Each row is a point on a tangle of strands that fork and nearly touch. The rows are in no order.
Points whose rows are less than 65.4 apart are linked; no others are. Some points are linked to none.
(809): [ 11  -5 -11  -4  -3 -32  -7 -14   5   4  -5  -9   4 -11 -29   5  18   8
  18   5  -3 -14 -13 -14  11 -31 -18]
(12): [-11  17  -8 -20  13   0   0 -10   0  -7 -32   5  -3  -5  16   3  -9  20
   9  -6  42   9   3 -12 -13  20  -9]
(886): [ 24 -13  24 -26  -8  -4 -13  17   5  -8  15  12 -10  18 -22  -2 -19   6
 -23  -7 -16  -4  36  25  -7  -5  10]
(195): [  9   7 -19  -5  -3 -24 -14  -6  15 -11  11   5  -8 -36 -12   6  -3  -4
  -1  -8 -36 -18 -19   4  21 -40  11]
(565): [ -6  -9   3  -1 -21   9  50  16   7 -16   7   2  -8  12   8  19  -2 -10
 -32   1 -21  14   9  38   0 -26  12]
(105): [-26   4 -12  27   2  17   8 -31 -13  -2 -27 -23  15  15  13  -5  34  -4
   2  31  37   1  -4  -5 -10  28 -20]
(86): [ -2  19  -8 -27  -1  15 -18 -13  13  22 -14   6  -1   1 -12  14  -8   8
   3   7  23  -5   6  -7   3  -3   3]
(401): [ 31  11  34  -3  11   9 -39  -2  11  28   1  30   0  -7 -18 -14 -11  -9
 -15  -2 -10   2  18  -8  12  -2   8]
(264): [ 22   8  14  -5 -11   4 -21  12  18   0  27  11  -2   3 -21   1 -20   8
 -22  -5 -39   4  25  32  14 -16  17]
(327): [ -9   9 -27 -29 -13  12   6 -18  10  19 -12   0   0  -4 -13  19  15   8
   0   9   9 -11  -3   5   3 -29 -16]
(827): [ -1 -19 -15   4   8 -20  29   5  -7  -1   5 -16  -5   7   7   0  -9 -17
   4  -5 -24   1 -21  36  -2  -7   5]
(432): [ 12  -2  -5  -1   8 -43   3  14 -14   0  15   1  -3   2  20 -18 -26   5
   8 -30 -27  -4  -3  17   8   3  15]
(909): [  6  15   9  15   9  -8 -27   6   3  31  22  39  -1 -12  -8  -9   1  -3
   9 -14   1  -7  -5 -46  22 -12   9]
(311): [  5  18   5 -24  -5  23 -33 -18  11   7  -7  -1 -13 -16 -29  15 -10  -3
  -1   3  -4  -5   9   0   7 -21  18]
(149): [ -7 -13  23 -11  -4   2   6  37  -5 -13  -8   8   7  50   7  -1 -14  13
   0  -3 -24   6  27  20 -14  13  -4]
(385): [  6  20   4  27  17   6 -48 -21  14  10  18  17  -2 -21 -15 -38 -12 -12
  -6 -12 -31  -6 -10 -12  19 -13  17]
(610): [-12 -16 -30  24 -18  18   9 -31 -13 -13   3 -35   1 -17 -12  10  42  -2
   6  31   1  -4 -12   7 -13  12 -28]
(9): [  1 -21  -3  -6 -22 -10  15  18  -3 -13  17 -34 -16 -19  -6  25   6 -15
 -14  10  -9  15  -5  10 -14  -3 -10]
(737): [-15  -7 -31  25 -14  39   3 -39 -17 -21  -4 -22   6 -10   9   6  33 -24
 -10  37   0   4   4  16  -6  18 -19]
(750): [  7 -10  16 -29   0  -4  -6   7  -4 -30  -6 -23  -8   5   6   0 -19   4
 -17  -3  17   3  23  12 -26  19   3]
(952): [-26   3 -12  -4  -7   6  17 -29 -16  -9 -35 -12  16  11   5  -1  22   7
  11  14  40  -6  -6 -17 -19  17 -18]
(48): [-13 -13  -5 -14  -4  10  -5 -13 -18 -16   1 -36 -10  -3   5   6  21   1
   3  22  19   2 -11  -8 -10  38  -6]
(919): [ -9  -1   3   2  11   0  14   6  -2  29   8   1   1  25   8   1 -12  -4
  17  -6  13   8   0 -16  -2  -5   3]
(739): [  8  20   7  10   2 -32 -36   4  12  18  16  20  -2 -19  20 -29 -39  -5
  13 -18 -27 -19   7  -1  21   0  26]
(450): [ -3 -10  -3  12  14  23  -7 -22 -17  -2   8 -27   6   4   6  -1  25  -9
  10  32  -1   3  -8  -7 -18  40  -3]
(493): [ -3  -8 -14  29   8  28   0 -25 -18 -10   2 -24  19   8  14   5  29 -25
  -9  36 -17   7  -5  19  -7  21  -8]
(263): [ 16  20  23  16  12  18 -40  -4  20  19  18  27  10 -10 -21 -32 -14 -13
 -12  -2 -28   2   3 -10   9   3  16]
(411): [ 21   0  40 -22  12   0  -9  25   2   1  -9  19   2   7   1  -6 -17   2
   0  -3   3   5  26 -16 -20  10   2]
(377): [ 11  21   4  -7  -3  20 -30  -8  12  10  22   4 -10 -14 -28   6  -6  -3
 -18  -1 -33   7   6  18  15 -17  23]
(60): [ -5  -4   1 -23  -3  -1   8 -24 -14 -34 -29 -33   4 -10   0   6   3  15
 -16  -7  30 -19  -7   4 -14  19   7]
(521): [ -4 -15   1   9 -20  17  33  -8  -5 -20   9 -21   1   2  19   4  23 -21
 -23  31 -23  31  16  36  -8  27 -13]
(178): [ -3  -8 -29   8  -8 -17  45  -8   1 -16   0 -13   3 -18   5   8  25   0
  -7  -5 -26   0 -27  12   1 -32 -18]
(520): [  8   8  25  -5   2  16 -34  10  16  32  -1  28 -19 -15  -5  -8  -4   5
   1   2  37 -12  12 -32  18   9   3]
(165): [  3  -8   3 -23  -4   3  -8 -15  -9 -21 -27 -25  -2  -8 -13   3   7  24
  -5  -9  36 -20  -2 -16   3  -1  -5]
(751): [  2   8   4  13   5   1 -11  -2   3  25  -4  23 -14  -8 -18  -2  14  12
  19 -11  46  -9  11 -50  -9 -18 -11]
(68): [  7  18  -1  -5  -2 -28 -21  13   6  12  25  16   3  -7  17 -19 -33   3
  -6 -22 -45 -17  10  24  14  -1  28]
(617): [  1  -6  24   2  11   8   5  10 -10  -6 -14 -15   9   1  17  -6  -1   5
   4   7  42  -1  -5 -21 -24  44  -1]
(772): [-10   6 -13  23  13  -3  14  -2   7  37  11  19   1  23   7  -4 -13   5
  18 -15  10  -5 -12 -10  22 -14  10]
(321): [  9  -8  -1   8   6 -20  -2 -11  -6  -4 -11  -1  12   4 -26   2   9   1
  29   0   8  -3 -14 -37  -3 -13 -10]
(147): [  8  -5   3 -29 -17  17  13   5   4 -24  -5  -6 -15   0 -12  27  -9   2
 -29  -3   8  -2  14  27  -9 -15  22]
(474): [  0  -5 -24 -14   5   6  15 -10  -1  11 -16  -8   0  15  -3  10  15   5
  -7   0  10   6  -8  11   9 -24 -19]
(268): [ 11  18  11 -15  12  -9 -24   8   6 -20 -32  16   4 -18   7   3 -26  22
  -3 -16  38   1  10  -8  -6  25   3]
(495): [ 14 -13 -11  -9  -7 -21  20  -7  -2 -18  -5 -18   9 -13 -21  14  27   1
   0   6 -19  -4 -20   1  -4 -24 -16]
(253): [-17   3  -2  -8 -11  -1  13  -8   6  -4  -7 -28   5  18  28   9   0   4
  -3  19  32  24  15  13   1  25 -16]
(199): [  2 -21   4 -14 -10  -7 -10   5  -8 -18  10 -43 -10 -14  -5  12  12 -10
  -7  21   8   5  -4  -2 -14  20 -11]
(265): [  3  11 -12  12   8  31 -23  15  -3  14   5  30  16  18 -15   1 -16  -1
  -8 -12  -8   5  -8   0  13  -1  20]
(600): [ -3 -12  -8  14   9   8  12  -5 -19 -14 -17 -28  14  21   5   6  16 -19
 -13  13  -1  17 -10  23 -19   7 -12]
(133): [-24  -1 -26  24  15 -30  24 -25  -8   6  11 -10  -2  12  11 -13  25   3
  29   2  -3  -3 -24 -15  -2  -7  -6]
(370): [-23   0 -24   5  -5  -4  31 -11  -4   0 -16  -2   3  19  12   6  21 -18
  -8   5  -4  19  -8  20  30 -32 -18]
(442): [ -3  28 -29  15  10   1 -29 -17  17  12  27  13   6 -12  -3 -19 -24  -4
   0 -16 -26 -11 -11   0  13 -19  19]
(453): [ 15  15  41  22   6  18 -24   9  15  33  14  42  -6 -28  -7  -9   6  -8
   9  -3  11 -10   4 -40  23  -8  11]
(73): [  8 -13 -14   2  -5 -36  20  13   7  -8  16 -12  -7 -10  16  -4 -25  -5
  -5 -17 -29 -10 -12  39   5 -15  16]
(467): [ -4 -10  -8 -16 -20  19  18  10   1 -15   1   6  -4  25  -3  21 -12  -5
 -23  -2  -5  10  11  28  11 -14  15]
(757): [  5   8  16   9   3  35   0  43   7  23  -5  41  -2   1   4   4 -12  10
  21 -10  19   7   5  -7   7  13   3]
(211): [-11 -11  21  11   5   8  12  40  -8   0  -5  18   8  35  11  -5 -25   2
  20 -18 -23  11  18   0 -11  11  -2]
(417): [ -1  20  -1  27  11   6   5  19   5  30  13  41   4   3  14 -13 -22  11
  26 -23 -12   0  -8  -6  24   4  22]
(334): [  1  -6  34  11   7  12  11  37  -9  16  -4   0   6   3  18  -3  -8  -2
  16  -2  31   6   5 -18 -30  29 -10]
(49): [-11   2   2   2   2  -8  -4  -7   4  10 -17   7  -5  -2 -14  -5  29  32
  17   3  56 -23   4 -47 -12  -2 -15]
(230): [ -7 -13 -22  -8 -31   6  35 -11   3  -8 -11 -24   6 -15   3  16  32  -5
 -27  21  15   6  -8   9 -11  -2 -30]
(850): [  4  18   7  25  13  36  -2  24  13  34  18  46  -6  -5   0 -13  -9   8
  21 -18   0   6   1 -13  14   2   5]
(446): [-28  14 -15   3   4 -12   7 -18  -4  -9 -37   1   7  -6  18   0   6  19
  12   1  59  -5  -7 -19 -19  29 -17]
(841): [-13  -8 -18  20  19 -12  24  -8 -23  -4   2 -20   7  14  23 -13  15 -23
  -1   2 -27  13 -23  24  -5   1  -9]
(354): [  5   5  33   0  -1  21   2  51   9   8  -6  26  -4 -20  21   2 -14  11
  15 -13  43  -4  14 -13 -13  19  -9]
(811): [-13  -4  -1  -6 -18  13  20  -8   2 -27  -1 -35   1  -3  31  10  13  -5
 -26  30   8  22  12  28 -10  35 -12]
(284): [-20 -16 -21  22 -12   3  26 -15  -8  -6  10 -37  -4 -11   2  14  35 -16
   4  27 -16   1 -28  11  -5   1 -14]
(132): [ 20  -5   9   6  18 -25  -2  18  -8   8  11  22  -4   7  -2 -17 -25   4
  22 -28 -24  10   4  -7   8   2   7]
(628): [  1   8  -5  -1   8 -30 -18 -15  18   7   4   1  -3 -18 -13   0   4   4
  20   2 -18 -23 -18 -14  25 -37   6]
(137): [-13  -7 -15   2  -3  -8   6 -16 -15  -6 -14 -14  18  13 -17   3  30   7
  21  15  17  -7 -15 -28 -15  -5 -23]
(106): [ -2 -19  14 -11  -2 -16  22  23 -11  -4  16 -10  -7  28  10  -3  -6   7
  -1  -9 -41  14  15  30  -4   9  -5]
(312): [-12 -10   9  -8  -5  -1  14   9  -2   2   9 -19  11  32  16   5 -11  -6
   8  12   4  22  14  -3 -10  17  -8]
(851): [  1 -18 -13  27 -12  -9  59  -6   8 -29  10 -17  -4 -17  18  -1  15 -13
 -18   0 -36  14 -20  21   0 -10   0]
(660): [ -8  -2   2 -32  -9   2  11  -3  -7 -46 -19 -21 -11 -10   7  17  -5  11
 -32  -5  20 -10   2  23 -19  10  16]
(278): [-15  -1  -9 -17 -15  -2 -10 -17  -6  -7 -26  -5   8  -2 -15  -2  16  37
   8  -1  46 -32   1 -30   3  -4 -15]
(947): [-17  -2 -37  10  11 -32  10 -11   2  -1   9  -3   4   7  11  -9  -3  -4
  19  -9  -7 -11 -26 -10   5 -23  -3]
(561): [ -8  13  -3 -12   8  12  -1   7   1  20 -13  14   1  16   8  10  -9   2
  13   0  35  10   8 -19 -10   3  -8]
(91): [ 24  10  35  -5  15  -1 -26  26  10  21   1  35   6  -5  -3  -5 -15  -4
   7  -5  -8   6  20 -21  -2  -2   0]
(629): [ -4 -18   8   8  -9  -9  41   7 -12 -21  20 -12  -4  14  20  -7  13 -12
 -14   7 -47  23   9  44  -7  14  -4]
(225): [ 19  -8  26 -37  -1  -6 -29  12   4 -18  -7   3 -13   1  -5  -6 -23   6
 -18  -5  12   0  32   3  -4  11   4]
(394): [  3  -4 -21  -1  -1  16  -3   7  -1  -3   7  27   8  27 -13   3 -22  -7
 -11 -13 -20   6  -1  21  14 -13  21]
(519): [ -5  15 -39   9  10 -16  -5  -5   9  -3   8  10   8   0  18  -9 -25   2
   8 -20 -18 -16 -22   9  19 -23  18]
(468): [  4  19  34  25   3  -9 -29  15   8  21  20  35   1 -19   8 -23 -34 -10
  20 -24 -31  -9  15 -20  16  -2  23]
(700): [ 26 -10   6 -20  10 -17   5   3 -12 -15  -6  -6  -2   6 -20  11  14   0
 -10  -4 -15   6  -7   7  -5 -16   5]
(532): [  6  19  16  -4  -2  29 -52 -22   9  25 -15  22  -4 -25 -24 -14   3  -2
 -14   4  27 -19   7 -29  13   5   3]
(535): [  4 -24  13  -3 -20   3  27  25  -4 -24  10 -28 -14  -6  -2  21   6 -13
 -31  14 -10   4   0  35 -32   5   5]
(69): [ 27 -11  11 -10  13 -25 -12   6   1  -3   3   6  -4   4 -19  -2  -8  -3
   5  -8 -17   7  -2  -6  11 -11   5]
(946): [ -3  14  -2   5   5  -9 -31 -17   9  20  13  20  -8  -9 -24  -3   7   3
  19  -1  -7 -14  -6 -36  31 -24   8]

A fork is a point with three links, a tip a point with one. Leave the first point through the second and follow the links. Name the first fork or tip that comes.
(211); (149) => (919)
(919); (312) => (211)
(133); (947) => (225)
(411); (91) => (133)

A fork is a point with three links. Follow the links from the first point to the second and name the forks in between, in order.
(195); (264) => (628) > (809) > (952) > (12) > (561) > (86)
(105); (199) => (952) > (809) > (495) > (432) > (493)
(401); (354) => (225) > (86) > (561) > (919)
(432); (225) => (495) > (809) > (952) > (12) > (561) > (86)
(211); (561) => (919)
(909); (750) => (628) > (809) > (952) > (12) > (561) > (86) > (225)
(474); (495) => (86) > (561) > (12) > (952) > (809)
(417); (827) => (919) > (561) > (12) > (952) > (809) > (495) > (432)
(629); (265) => (919) > (561) > (86) > (225) > (660) > (467)
(442); (919) => (225) > (86) > (561)
